Each row is a point on a landscape with many valleys, with its height.
From any point a ball takes the steepest step (drop divided by distance) to one of its 3 nearest points. It stops when none of these is lower. Distance is the straight distance between rows; heights are no part of it.
Q777: [144 148  90 152 141 123  90 145 144 137 118 145  99 109 110 141 124 102
 101  85 147]  height 21.7
Q311: [156 107  90 105 126 123 162 110 122 136  85 127  78 178 127 162 120 108
 133  86 134]  height 41.3
Q986: [149 143  85 143 125 116 111 121 133 144 120 140  73 110 108 147 126  85
 117  95 149]  height 17.3
Q18: [162 142  94 130 127 118 135 115 128 139 104 133  65 140 119 153 121  94
 124  82 151]  height 22.9
Q896: [127 187 100 120 175 150 131 164 136 131 105 172 111 147 114 149 155 153
  99  73 149]  height 37.0
Q411: [111  96  94 141 127 149  77 135 142 135 117 106 122  99 136  91 120  66
 111 140  86]  height 55.1
Q599: [129  79  91  94 144 140 172 132 127 126  75 161 101 192 124 165 114 132
 136  77 128]  height 49.8
Q356: [143 126 198 105  95 107 114 115 163 116 144 100 159 107 151  85 102 152
 132 141 119]  height 49.0
Q503: [119  98 160  76 147 151 135  49 101 126 183  98 160 177 168 100 134 129
 163 175 131]  height 57.0
Q617: [155 113 104 147  90 114 130 108 136 140 162 115  77  61  81 135 143  63
 158 152 133]  height 28.9
Q387: [109 135  71 145 161 147 186 143 101 149 137 153  90  93  60 165 169 131
 146 137 159]  height 36.6
Q180: [112 124  79 164 150 127 124 147 130 154 150 160 100  86  53 146 147 111
 102 128 143]  height 25.8
Q395: [ 86 101 183  96 147 144 149  53 120 122 193 123 202 165 164 109 113 125
 161 175 112]  height 24.3
Q893: [147 103 156 140 115 111  78 158 116  94 130 112 138 129 171  93  99 148
 122 134 146]  height 24.4
Q814: [ 86 177  95 127 173 150 130 156 142 165 136 187 129 105  87 150 178 127
  88 106 153]  height 46.7
Q768: [138 179 186 119  73  97 158  82 136 119 144 106 150 119 135 168 125 174
 132 160 110]  height 50.6
Q163: [118  92  97 134 104 136  83 113 153 153 133 112 111  80 120  93 128  61
 112 154  82]  height 52.8
Q820: [122 116  87 145 159 178 103 153 107 124 102  66 132 134 156  95 133  81
 135 154  87]  height 33.3
Q111: [137 129  83 108 161 149 162 135 126 133  87 155  84 177 118 167 136 130
 122  70 143]  height 48.9
Q742: [138  98 141 147 133 130  70 165 124  93 119 113 131 129 164  87 101 130
 122 121 133]  height 21.8
Q923: [118 153 115 158 172 142  89 186 134 127 111 164 144 120 122 116 127 141
  95  79 146]  height 33.7
Q897: [144 143 118 145 103  89 106 134  69 111 123 124 123 180 131 169 132 195
 103 124 137]  height 24.1
Q252: [134  44 127 113  84 105 157 120 130 140  76 149 156 180 129 194  77 103
 151 125 116]  height 38.4
Q159: [119 110 115 163 136  86  88 130  65 109 157 168 157 180 164 132 109 175
 100 155 157]  height 46.5
Q336: [168 141 116 120 101 105 151  84 139 146 134 125  63 104 127 137 129  62
 154 117 149]  height 60.4
Q694: [102 132  84 157 160 135 110 155 138 154 146 166 115  94  71 139 144 110
  90 116 136]  height 32.6
Q332: [140  63 116 111  89 125 161 123 124 128  72 119 138 196 136 187 102 121
 143 109 115]  height 38.3
Q184: [144 110  70 163 127 125 173 134  89 131 136 126  74  75  72 160 139  96
 167 144 148]  height 59.9
Q904: [132  75 145 155 162 135  89 166  89  83 140 128 132 159 169  83 114 148
 132 134 149]  height 12.4
Q400: [ 98 179 196 132  99  92 141  73 133 117 183 137 177 100 140 134 112 166
 131 171 105]  height 40.7
Q331: [146 175 111 116 161 141 137 165 118 121  93 156 110 168 121 153 151 185
 102  71 146]  height 49.2
Q571: [114 132 112 165 171 144  74 187 134 117 109 143 144 122 130 106 119 122
 105  93 132]  height 31.2
Q408: [134 123 102 146 162 183  96 149  94 111 107  59 129 135 167  91 143  92
 159 152  98]  height 27.3
Q664: [114 115 134 169 175 139  90 194 106  91 127 154 152 141 148  92 126 167
 115 104 146]  height 26.2
Q393: [171 144 124 143 100  93 105 135 105 116 112 109 118 157 136 147 114 177
 110 110 150]  height 31.6
Q264: [130 175 194 123  99 108 176  92 200 115 151 117 174 105  84 114 105 172
 135 126 104]  height 55.9
Q616: [123 115  69 133 163 143 173 126  94 133 110 158  58 117  96 165 146 101
 149 105 139]  height 30.7
Q227: [ 79 112  89 153 165 146 109 165 139 160 143 158 145 103  72 114 148 115
  72 130 121]  height 66.5
Q342: [ 93 132 190 118 110 100 125  79 118 120 188 135 194 126 159 117 104 147
 133 188 118]  height 23.5
Q498: [141 108 103 142  98 115  96 108 151 151 154 129  96  71  96 121 130  59
 126 140 117]  height 15.0
Q507: [104 124 122 165 181 158  82 199 122 109 111 146 153 129 140  98 125 131
 113  98 131]  height 28.3
Q947: [153 117 159 125 109 115  75 140 156 114 116 105 133 110 162  88 100 123
 124 122 128]  height 43.0
Q282: [143 115 101 119 116 135 150 146 105 112  84 113 120 207 124 193 134 177
 125  90 128]  height 64.9
Q654: [167  96 121  94  97 115 178  93 135 143  88 115  90 170 140 157 110  92
 149 115 127]  height 36.7
Q591: [125 156  91 155 160 133  98 158 138 144 115 156 114 112 103 139 129 117
  91  85 147]  height 29.3
Q368: [142 139 123 162 152 113  90 178 114 105 112 147 134 139 136 106 119 169
 101  93 153]  height 23.6
Q917: [119 135 127 159 168 134  84 193 117 104 113 157 140 134 143  98 121 154
 104  91 145]  height 24.7
Q634: [139 154 170  91 102 116 133  83 213 149 146 122 120  81 112  86 119  77
 147 110 118]  height 19.9
Q886: [127  76 138 150 159 145  81 170  90  82 132 112 129 150 175  84 119 134
 143 135 131]  height 15.5
Q902: [ 99 170 200 137 105 105 162  88 162 105 175 131 183  99 100 122 105 183
 134 150  96]  height 45.8
Q263: [144 151 182 125  75  80 116  97 124 116 159 110 157 119 152 132 111 165
 121 167 134]  height 31.5
Q815: [ 89 165  87 122 163 155 171 142 125 164 145 180 109 101  73 163 193 136
 115 132 158]  height 17.5
Q965: [145 123 170 126  83  82  96 119 119 111 150 108 150 128 162 115 102 163
 116 158 142]  height 31.9
Q417: [128  49  99  92 133 129 167 129 120 129  82 171 110 179 128 162  93 115
 141  94 125]  height 37.8
Q669: [169 157 155 103  91 103 145  79 191 154 131 114 102 104 130 119 115  82
 145 111 145]  height 63.7
Q655: [ 72 118 187 120 139 128 150  67 127 115 200 146 209 132 148 110 100 135
 147 170  96]  height 5.9
Q918: [162 148 103 126 125 118 134 150 103 114  94 126 107 187 122 166 134 192
 110  84 137]  height 54.9
Q594: [ 81 187 120 102 137 159 127 160 147 188 147 193 176 107 115 123 194 131
  83 143 158]  height 47.6
Q850: [ 79 142 195 131 128 110 155  77 141 103 198 147 198 109 118 111  98 161
 138 161  89]  height 16.0
Q431: [160 130 112 133  94 108 138  89 143 142 150 123  66  74 109 138 132  58
 159 129 143]  height 50.7
Q355: [181 156 141 106  88 103 147  87 168 147 123 106  96 124 137 141 115  92
 135 111 145]  height 63.2
Q529: [120  96 123 159 173 175  85 171  94  94 108  85 131 148 161  92 135 112
 151 129 112]  height 21.3
Q559: [144  65 105  96 123 118 174 111 119 137  80 146  92 184 136 163 105 102
 146  96 124]  height 19.5
Q618: [106 142  96 161 164 145  88 176 144 139 117 157 135 110 104 122 129 108
  89  96 131]  height 37.2
Q535: [108  89 188  94 121 127 134  80 113 110 180 103 173 150 174  84 113 139
 152 177 118]  height 62.0
Q174: [119 107  82 165 126 127  91 133 140 147 144 142  99  87  80 131 129  81
 104 130 122]  height 9.1
Q139: [107  97 171 120 110 100 108  87 107 115 176 131 179 146 181 107  98 137
 130 190 136]  height 42.9
Q48: [131 170  93 111 170 149 143 150 131 133  96 165  99 163 116 160 152 156
 107  65 145]  height 50.3
Q330: [131 128 146 108  93 121 100  89 186 149 146 119 110  67 120  95 122  60
 139 128 102]  height 19.3
Q364: [102 160  77 134 168 145 150 139 124 154 130 175  97 107  79 162 172 119
 111 104 155]  height 30.8
Q760: [128 136 119 157 153  97 105 163  77 102 142 176 145 169 135 121 126 214
  93 115 159]  height 33.1
Q977: [157 112  81 163 108 120 150 123 111 138 151 118  78  70  69 152 139  85
 161 153 146]  height 46.6
Q340: [137 167 113 151 162 127  94 177 126 117 106 159 126 136 125 129 133 165
  97  75 153]  height 36.3
Q956: [112 100  72 133 157 145 200 152  75 122  99 151  84  96  81 152 148 121
 187 141 123]  height 37.4
Q454: [ 71 150 111 116 153 152 132 167 155 184 161 179 164 101  77 114 181 135
  78 142 148]  height 39.6
Q259: [141 128  78 142 137 123 146 110 107 138 122 145  56 111 103 154 134  79
 137 109 147]  height 23.3
Q568: [153 126 119 143 119 118  70 147 153 128 111 116 117 110 138 109 104  92
 107 104 128]  height 28.8
Q119: [108  97 126 164 180 171  89 195 102  96 115 118 143 140 154  93 130 125
 125 114 122]  height 24.5
Q290: [157 187 183 112  88 112 187  75 201 133 135 102 154 118 107 138 117 150
 143 130 120]  height 23.7
Q100: [ 90 146  84 116 165 158 205 142 108 153 131 167 102 101  73 167 193 143
 154 149 150]  height 34.7
Q611: [113 192 144 120 172 151 123 183 128 124 114 189 154 131 140 123 165 186
  95  85 158]  height 40.1
Q824: [117 179  97 135 172 143 115 163 138 142 112 173 115 123 109 142 146 133
  93  80 150]  height 14.6
Q728: [136 155  78 135 158 135 127 130 125 137 112 153  79 134 105 161 138 110
 114  76 148]  height 64.3
Q565: [148 124 157 145  89  75  94 123 100 113 145 116 145 135 166 122 103 170
 112 159 145]  height 30.5
Q873: [137 135  79 163 185 195 112 161  88 132 110  59 136 152 140 102 152 100
 138 164 111]  height 26.7
Q190: [126  88  86 101 156 146 173 130 117 127  83 161  84 181 118 163 127 120
 136  79 130]  height 54.0
Q293: [130 143 131 159 164 114  98 187 102 102 124 159 141 143 142 109 121 193
  95  98 159]  height 24.8
Q785: [139  99 170 121 102 114  88 136 133  96 131  98 146 121 175  79 100 137
 136 139 127]  height 31.0
Q838: [169 157 153 125  72  88 125 110 120 123 122  91 131 146 146 158 119 165
 116 142 139]  height 29.7
Q362: [135  93 139 158 136 104  81 160  96  89 140 130 138 153 159  92 101 167
 112 135 154]  height 17.4
Q593: [107 100  77 124 162 146 185 131  84 124 108 165  67 116  96 159 145 106
 170 115 131]  height 32.3
Q877: [169 152 113 142 121 110  85 146 136 126 110 125 104 135 133 130 110 134
 103  86 152]  height 75.9
Q701: [ 67 133 102 138 170 163 113 172 145 165 141 173 166 112  81 110 158 120
  74 126 131]  height 6.0
Q848: [ 76 106 188 101 144 135 163  67 125 112 189 120 201 145 142  90 113 145
 157 169  95]  height 12.1
Q53: [160 175 189 109  84 101 147  93 191 134 138 102 154 114 126 119 105 151
 132 132 131]  height 23.4
Q456: [133  93  83 160 118 122 100 134 138 148 153 132  96  73  64 127 132  81
 114 147 121]  height 11.0
Q543: [ 63 160 116 133 172 167 114 186 147 162 137 180 187 118 111 112 165 127
  84 122 139]  height 27.8
Q376: [152 176 186 122  73  93 149  90 157 124 147 100 157 113 134 142 118 172
 124 153 121]  height 35.9
Q714: [147 161 115 130 150 117 127 163  99 111 107 147 124 182 121 153 142 218
  99  89 139]  height 43.1
Q967: [136 147 198 100  98 113 130 104 204 130 135 106 159  95 126  80 104 134
 135 120 113]  height 27.2
Q528: [138 150 187  94 101 117 123  95 210 143 134 105 143  85 127  80 110 104
 136 108 109]  height 22.3
Q651: [159 163 102 137 145 119 112 151 120 120  93 138 102 156 120 151 127 162
 104  73 147]  height 70.2
Q295: [134 130 121 121 141 174 103 128 117 112 112  52 129 118 184  74 137  90
 169 150  89]  height 55.8
Q89: [135  80  88 100 143 129 172 112 106 133  86 154  68 164 125 157 114  99
 151  96 127]  height 32.2
Q940: [142 123 123 130  83 113 135 130  86 110 101  96 120 197 136 201 135 174
 126 117 119]  height 22.1
Q767: [144  99  87 127 130 123 179 108  90 129 106 138  49 116 119 149 131  79
 167 116 137]  height 48.8
Q834: [109 175 129 144 178 147 102 190 134 126 111 180 154 123 126 117 146 159
  93  81 154]  height 36.2
Q765: [ 88 188 113 104 143 155 148 146 142 183 157 190 145 105  97 146 206 135
  94 138 162]  height 42.0
Q31: [146 126 124 156 143 129  71 174 138 113 107 133 124 119 143 104 107 126
 105  93 134]  height 23.1
Q204: [129 127  68 161 135 131 139 132 114 143 147 147  79  86  67 163 147  96
 127 122 150]  height 19.4
Q673: [ 57 111 105 133 180 176 128 184 137 165 137 145 178 137  94  86 162 117
  74 139 116]  height 21.5
Q531: [141  87  99 112 109 136 157 140 116 113  76 125 124 203 127 190 116 155
 130  93 120]  height 52.7
Q67: [126 113 110 159 176 189  92 163  89 101 104  74 127 148 153  99 151 109
 154 148 106]  height 23.8
Q6: [178 134 128 109  81 109 153 105 130 139  93  89 106 174 142 176 122 131
 131 114 131]  height 64.1
Q105: [131 111  74 164 136 127 132 141 120 150 156 143  92  79  49 149 146 106
 117 142 145]  height 23.2
Q642: [161 154 181 121  72  86 122 106 141 119 141 100 151 123 143 132 111 169
 123 151 135]  height 29.6
Q520: [ 95 157  96 113 146 149 181 149 131 171 154 173 125  91  65 149 201 153
 117 158 170]  height 27.0
Q69: [163 147 147 127  68  97 127 108 111 121 109  85 118 162 141 178 126 168
 124 134 126]  height 30.9
Q22: [124 107 170 123  96  93  99 104 109 108 168 120 165 134 172 105  99 155
 126 178 136]  height 34.4
Q269: [149 117 102 146 105 115  90 115 154 146 146 135  88  79 104 132 128  67
 123 123 126]  height 19.8
Q887: [ 96 129  83 119 164 156 218 161 104 148 125 156 109  94  67 162 181 150
 164 159 153]  height 33.2
Q382: [140  93 151 129 121 134  77 159 128  98 118  94 132 119 173  81 106 122
 137 133 125]  height 25.1
Q733: [164 135 104 123 114 118 138 138 113 120  88 115 103 186 126 169 119 167
 115  84 138]  height 60.5
Q403: [155 102 121 117  88 123 153 120 112 120  82  97 120 193 137 195 121 142
 133 113 116]  height 35.2
Q198: [157 132 176 116  85  98  95 121 152 116 131 101 146 110 159  95  99 146
 125 135 129]  height 53.4
Q416: [ 90 146  85 103 173 166 190 136 122 150 121 182  94 116  92 171 191 127
 140 122 149]  height 35.4
Q504: [174 131 125 105 100 109 173  79 142 150 110 116  67 137 145 143 118  75
 151 115 141]  height 62.8
Q713: [175 144 148 122  90 100 108 112 167 135 120 105 111 108 140 120 103 107
 121 108 146]  height 64.8
Q460: [133 129 142 149  93  71  94 113  77 113 155 129 139 150 159 143 111 172
 106 163 145]  height 29.4
Q706: [111  78 163 105 118 124 113  79 101 114 184 117 180 168 184 106 107 128
 145 187 133]  height 55.0
Q632: [116 138  72 130 165 142 165 128 109 138 118 163  68 120  92 163 152 106
 133  97 145]  height 32.1
Q577: [ 93 132 100  99 158 164 222 161 109 153 116 161 121  98  89 159 202 156
 171 165 145]  height 31.3
Q921: [145 103 155 116  67 123 168 104 123 122  91  91 129 174 152 202 127 133
 157 141 106]  height 65.4
Q92: [122 121 153 100 111 141  99 112 173 131 112  91 142  88 163  67 118  78
 145 125  79]  height 43.7
Q585: [177 144 114 117  99 105 127 105 149 144 110 117  78 132 134 138 114  91
 127 102 146]  height 64.0
Q515: [123  69 151 106 140 137 104  90  94 107 174 102 144 187 184  93 127 128
 152 182 145]  height 49.3
Q220: [136 139 151 105  89 111 116  83 195 151 154 126 108  63 107 102 129  60
 150 124 117]  height 18.0
Q598: [109 149 185 127  91  84 117  80 116 121 179 133 176 118 161 138 110 153
 120 180 122]  height 30.1
Q862: [134  89 152 106 147 153 104 107  86  91 144  82 114 155 188  80 137 129
 175 157 131]  height 42.4
Q34: [130 172 138 132 168 127 124 176  95 106 123 182 143 160 137 125 148 225
  94  96 158]  height 38.5
Q452: [141 108 137 124 156 162 104 123  82  89 125  66 113 142 185  83 144 117
 178 153 116]  height 45.6
Q833: [106 107  94 161 152 149  74 171 140 135 115 129 134 109 119 103 114  87
  97 121 101]  height 39.4
Q495: [146 127 189 117  83  93 108 113 140 111 155 106 162 118 158 100  99 164
 127 153 132]  height 35.3
Q589: [110  84  85 147 126 142  87 130 139 154 132 115 113  93 105 100 128  73
  95 153  83]  height 51.4
Q963: [144 124 106 141 115 120  73 123 156 142 128 126 106  88 122 117 117  70
 111 116 120]  height 28.4
Q103: [ 98 207 130 117 166 162 120 173 143 163 126 193 163 114 128 128 178 143
  95 104 156]  height 15.4
Q696: [169 162 165 113  65 101 153  93 145 133 118  88 132 139 143 161 116 150
 133 134 135]  height 31.4
Q924: [153 129  86 119 143 128 154 126 123 135  91 134  69 162 118 160 129 117
 125  73 143]  height 35.5
Q57: [167 147 175 112  86 104 106 115 175 127 129 105 143 106 144  94 100 130
 128 120 131]  height 58.8
Q933: [178 148 147 125  92  98  99 121 158 130 119 103 116 122 147 123 105 122
 117 109 147]  height 65.8
Q449: [147  58 123 100  92 115 169 111 129 134  73 130 119 182 137 175  94 102
 145 113 114]  height 32.0
Q187: [127 100 158 144 102  85  85 107  89 110 168 126 160 149 176 120  96 152
 117 175 148]  height 36.0
Q440: [100 131  82 103 176 158 183 134 114 138 108 179  80 138 105 165 167 120
 145  90 138]  height 39.7
Q749: [ 95 173 110 102 139 152 175 141 132 184 153 179 131 104  91 150 216 144
 116 160 167]  height 33.9
Q55: [ 94  77  89 106 170 146 189 143  95 119  97 184  78 123 109 147 141 115
 175 114 122]  height 35.6
Q721: [140 148 196 119  81  93 129 100 154 118 157 107 169 107 142 107 107 168
 129 153 121]  height 43.6
Q44: [ 94 195 107 105 166 163 148 148 141 169 128 191 125 113 104 155 195 132
 104 108 152]  height 52.9
Q148: [139 124 172 109 103 124  91 125 166 127 121  91 142  96 160  77 106 106
 136 121 108]  height 62.3
Q135: [ 96 139 199 118 101 101 133  80 133 117 190 137 191 114 145 116 100 160
 131 175 110]  height 17.7
Q257: [ 87  95  80 157 176 171 115 168 124 153 116 113 141 138 101  91 143  95
  80 145  91]  height 47.1
Q338: [138 131  79 157 132 120 109 125 128 148 139 147  78  95  86 148 133  80
 114 113 147]  height 13.5
Q122: [125 195 187 126  83 111 174  72 143 112 149 114 151 115 130 181 135 175
 146 157  98]  height 70.0
Q88: [ 92 130  90 147 161 141 133 158 144 162 154 169 130  92  51 131 166 128
  86 136 147]  height 13.9
Q622: [154 176 185 103  93 109 162  82 215 140 142 110 147 106 102 110 106 137
 135 115 124]  height 20.3
Q316: [133  89 173 106 119 135 105 127 122  91 139  83 145 127 184  69 112 130
 151 152 121]  height 37.1
Q179: [ 86 137 112 161 182 165  93 196 138 133 115 156 162 122 119 107 139 115
  98 101 124]  height 38.2
Q370: [158 144 139 144  91  76  99 122  87 116 131 112 132 155 144 153 116 184
 106 141 143]  height 28.0
Q595: [160 148 194 113  83  99 129 108 173 118 142 101 160 104 143 104 102 160
 128 136 128]  height 35.7
Q602: [147 111  76 160 112 122 141 124 115 138 150 134  71  71  76 154 136  78
 145 138 142]  height 35.8
Q796: [129 180 187 130  73  90 136  79 113 120 157 115 147 122 148 170 124 169
 128 171 113]  height 64.2
Q925: [110  99  80 150 150 167  97 147 126 141 116  87 129 125 136  86 127  73
 105 163  75]  height 43.3
Q928: [123 185 195 133  97 106 170  86 169 109 158 122 178 102 100 131 111 180
 139 141 102]  height 52.1
Q280: [118 104  93 155 138 146  73 153 143 141 118 124 123  99 119 104 118  81
 101 128 102]  height 45.9
Q659: [132 118 133 158 110  75  82 122  71 114 154 143 148 161 164 132 107 174
 106 158 150]  height 32.8
Q929: [131  54 103  99 132 115 172 113 103 137  82 163  79 157 127 143 103  92
 158 104 119]  height 37.9
Q843: [ 79 176 121 139 177 161 107 185 147 157 124 183 175 114 116 116 160 133
  89 102 144]  height 27.9
Q575: [112 197 186 139 104 111 177  81 161 105 165 129 169  99  91 151 119 179
 139 146  93]  height 56.1
Q26: [ 98 112 166  86 156 160 151  29 114 138 185 104 198 182 161 122 127 122
 163 169 116]  height 41.4
Q152: [ 88  85  97 109 172 148 196 168  89 113  95 181 104  96  97 149 141 128
 192 138 108]  height 39.5
Q446: [103 196 175 163 113 111 180  81 162  86 161 140 168 102  67 145 108 181
 146 132  87]  height 59.6
Q377: [135  78 150 141 137 113  83 147  99  89 147 118 138 155 176  84 106 145
 130 151 141]  height 15.9
Q117: [ 93 112 106  97 171 162 223 174 106 149 101 163 128  99  95 148 186 150
 189 173 124]  height 29.1
Q389: [110 111 210  97 113 121 143 106 152 104 158  96 178 113 146  68 103 158
 153 145 101]  height 58.6
Q61: [145 114  88 134 120 121 168 103 100 137 127 133  53  97 112 155 139  64
 171 126 146]  height 40.5
Q878: [134 147  80 115 165 142 152 135 125 136  92 155  80 159 111 166 142 129
 116  68 142]  height 53.6
Q224: [112 143  87 158 160 135  91 156 137 143 123 157 111 106  94 136 135 103
  89 102 136]  height 34.5
Q113: [137 123 123 160 149 121  74 177 124 109 111 136 131 122 144 105 109 137
 108  95 140]  height 21.9
Q726: [127 186 190 126  78 101 156  77 128 117 152 114 146 116 143 179 133 168
 138 159 104]  height 71.9
Q194: [101 108 197 112 108 110 132  86 123 114 184 121 183 126 163  94  99 152
 135 181 113]  height 27.1
Q548: [168 146 101 130 128 118 125 143 114 126  92 124  98 175 120 163 126 161
 110  76 144]  height 64.4
Q600: [138 117 175 109  68 132 184  89 146 129  89  97 143 160 156 205 124 122
 164 151  88]  height 66.6
Q560: [129 104 134 159 155 135  79 179 111  89 121 130 133 133 157  93 107 144
 120 110 139]  height 20.2
Q881: [110 129  88 162 149 133  84 156 144 145 129 153 114  98  92 129 125  94
  90 107 126]  height 37.3
Q958: [153  87 102 103 122 116 175 100 111 138  88 134  66 162 134 148 114  80
 150 102 130]  height 36.8
Q880: [ 91 154 102 100 153 160 203 146 116 167 141 165 123 104  84 162 217 148
 143 168 162]  height 32.4
Q554: [ 70 108  92 157 174 170 107 174 134 156 124 147 158 126  95  97 143 102
  81 133 106]  height 38.9
Q542: [177 146 135 107  86 104 158  86 159 147 107 104  91 145 144 149 114 104
 136 108 141]  height 63.0
Q127: [ 93  90  84 152 160 159  93 162 129 150 119 117 132 118 104  97 129  83
  84 146  90]  height 61.8
Q141: [ 89 116 102 161 182 175  92 197 125 129 107 126 158 129 125 100 137 105
 103 123 108]  height 36.1
Q776: [145 134 113 136  98 106 122 135  83 107 105 104 114 190 130 189 135 186
 114 108 127]  height 12.5
Q758: [ 77 119 189 112 131 114 137  63 120 119 194 136 202 138 161 115 103 131
 144 176 106]  height 13.0
Q980: [131 196 185 130  89 121 194  72 163 118 142 106 160 117 114 172 129 171
 149 145  97]  height 62.1
Q606: [127 117  65 157 142 135 176 134  91 136 128 131  69  86  72 164 145 102
 164 133 150]  height 63.8
Q674: [148 127 147 108  99 118  88 109 180 140 131 110 123  85 137  95 111  77
 128 115 112]  height 41.9
Q725: [126 143 109 137 117 101 115 141  63 102 130 141 127 190 129 181 148 210
 107 120 122]  height 31.8
Q699: [127 110 179  95 119 142 114 116 143 105 121  77 151 109 178  63 117 119
 163 135  95]  height 51.3
Q811: [130 107 131 142 134 145  70 162 133 113 105 100 132 116 163  85 110  97
 130 125 106]  height 25.5
Q167: [125  96 129 158 164 152  75 181 107  92 108 110 134 136 161  87 117 122
 133 119 119]  height 18.6
Q990: [160  80 121 100  89 121 172 105 127 141  79 108 112 189 145 171 109 102
 143 113 118]  height 34.9
Q665: [ 61 132 117 117 159 170 127 181 151 178 146 170 198 124  99  88 174 122
  78 141 134]  height 16.6
Q435: [190 156 128 116  93  97 123 112 153 139 108 103  98 136 140 139 109 114
 120 103 149]  height 64.5
Q249: [116 156 206 118 103 108 159  95 177 110 160 118 182 103 104 102 100 180
 132 140  96]  height 54.7
Q766: [121  65 147 129 129 118  94 107  88 109 177 129 160 182 183 104 105 137
 135 177 155]  height 50.5
Q317: [ 86 139  88 155 169 144 105 164 145 156 136 173 143 102  82 126 140 113
  81 115 132]  height 47.2
Q712: [161 138 112 135 106 116  92 112 156 145 129 126  90  95 124 129 115  74
 122 101 141]  height 30.2
Q523: [107 105  76 153 168 179 109 160 114 146 105  80 135 140 131  88 134  85
 102 157  82]  height 34.8
Q470: [130 112 124 125 114 140  76 129 161 138 122 109 128  92 147  92 111  69
 125 130  93]  height 63.9
Q30: [127 138 170  96 101 132 104 101 196 142 128 109 136  81 135  76 118  80
 141 117  97]  height 27.4
Q729: [175 136 153 102  72 111 177  84 153 145  94  85 122 166 144 177 119 123
 145 136 120]  height 64.7
Q78: [123 121 105 124 136 173 103 125 129 129 106  64 131 109 174  82 132  71
 150 153  74]  height 60.3
Q682: [149 152 163 134  74  74 112 107  98 121 141 101 133 142 150 163 121 172
 116 160 133]  height 29.2
Q522: [113  86 131 150 126 101  84 107  81 114 171 147 168 182 181 121  99 141
 118 178 160]  height 45.2
Q318: [131  79 166  89 138 144 123  86  94 103 169  92 140 163 180  80 125 131
 164 171 129]  height 46.8
Q527: [121 104 121 155 154 153  67 174 124 111 107 113 136 123 152  91 117 105
 120 117 108]  height 20.5
Q806: [171 163 183 115  74  95 137 101 165 131 136  90 145 118 139 127 109 149
 124 134 135]  height 26.6
Q350: [110 172  82 121 179 151 148 138 130 148 113 176  93 133 100 164 163 126
 111  85 149]  height 58.7
Q394: [141 102 160  83 147 152 130  70  89 109 166  79 124 158 181  74 146 135
 179 165 127]  height 50.9
Q794: [130 107 123 117  82 118 102  89 171 158 161 115 104  54  97  99 136  58
 145 150  96]  height 7.2
Q47: [144 128 125 122 146 175 107 122  92 101 117  56 119 125 185  75 139 104
 179 151 109]  height 49.1
Q891: [ 92 102 173 110 123 124 118  67 113 125 188 134 197 149 180 120 100 123
 138 185 129]  height 50.2
Q698: [104  99  95 158 166 168  88 175 124 128 106 112 140 129 135  97 126  82
 115 131  95]  height 28.6
Q999: [160 109  97 108 122 125 155 125 123 129  76 119  96 190 128 170 119 134
 129  84 136]  height 48.7
Q242: [172 129 146 108  71 114 172  95 135 137  92  81 121 174 148 185 127 130
 143 137 119]  height 64.6
Q164: [180 138 110 108  98 112 142 104 136 142  94 104  82 160 139 156 118 107
 126 103 144]  height 63.4
Q524: [127 108 125 135 134 163  84 147 128 111 105  77 133 115 174  79 121  84
 145 138  91]  height 43.8
Q913: [135 132 125 161 147 100  94 168  86  95 129 150 133 161 142 118 119 200
  98 109 159]  height 28.5
Q65: [148  86  98 107 116 133 161 127 123 122  76 122 111 200 129 178 115 136
 135  90 122]  height 57.5
Q810: [ 97 161  99 151 171 144 106 169 147 149 124 170 143 108  92 133 150 123
  89 101 145]  height 43.5
Q943: [122 106  67 146 151 145 207 157  79 129 103 130  92  88  74 154 143 120
 177 148 134]  height 47.3
Q627: [133 118  75 118 158 134 166 117 105 134 103 151  56 141 110 157 137  96
 145  93 139]  height 28.7
Q609: [176 164 158 101  81 104 184  72 184 150 116 102 115 131 133 140 116 111
 149 123 137]  height 63.6
Q787: [ 97 111  78 122 169 158 213 159  93 136 106 160 103  97  75 157 171 139
 179 149 128]  height 32.5
Q21: [118 203 182 141  99 119 198  75 168 105 148 120 161 105  96 168 122 178
 155 140  88]  height 59.1
Q631: [133  76 159 113 133 144  97 124  99  86 143  90 127 145 189  77 119 133
 157 156 127]  height 39.9
Q289: [153 131 134 154 110  83  92 145  86 110 127 127 129 151 148 127 111 189
 100 129 152]  height 31.7
Q781: [ 90  98 106  99 175 156 204 196 103 137  82 171 141  91  90 144 147 150
 196 170  99]  height 21.6
Q196: [153 129 131 161 130 100  81 168 112  97 119 131 129 138 147 106 104 170
 104 108 153]  height 25.6
Q686: [177 163 164 102  80 101 137  94 187 146 132 107 119 113 138 126 110 113
 133 114 139]  height 63.5
Q337: [126  87 182 104 114 125 106 117 117  94 152  94 153 139 178  70 107 143
 152 164 124]  height 40.0
Q844: [130  76 123 119  77 126 149 136 110 110  85 110 143 196 138 209 115 144
 145 113 114]  height 44.2
Q996: [106 118 205 108 103 111 143  94 147 107 172 105 186 117 150  82 102 165
 140 160 106]  height 43.9
Q208: [132 104 173  93 132 150 119 110 111  94 141  74 139 132 186  59 129 130
 173 148 110]  height 41.0
Q489: [104 120  86 161 193 194 119 177  96 134 109  84 150 157 125  99 154  96
 120 145  97]  height 29.5
Q437: [109 164 200 126  97 102 149  86 152 114 180 124 183 102 127 123 109 175
 132 161 108]  height 34.6
Q271: [ 99 189 111 134 171 151 120 170 148 153 125 188 141 114 104 139 163 137
  88  92 150]  height 29.0
Q380: [145 166 188  96 107 116 153  84 218 143 139 117 142  92 101  95 106 116
 139 106 119]  height 21.1
Q191: [148  95  95 147  97 114 105 113 138 149 163 125  90  60  74 120 136  70
 134 156 121]  height 14.4

Where does a ball stop that starts at each point below?
Q881: Q174
Q57: Q622
Q257: Q167
Q618: Q174
Q980: Q135
Q548: Q368
Q706: Q370
Q163: Q167
Q766: Q370
Q767: Q174
Q184: Q174

Call two points neighbours if one is among the 3 nearest of the other. Go from one point of each pair to the other, from neighbour to neighbour, staying as low as possible. Name the highest point that can't be avoided.
Q701 and Q368: Q591
Q776 and Q368: Q696
Q824 and Q701: Q271
Q794 and Q88: Q180
Q794 and Q368: Q568
Q794 and Q174: Q498
Q794 and Q622: Q380
Q103 and Q701: Q843
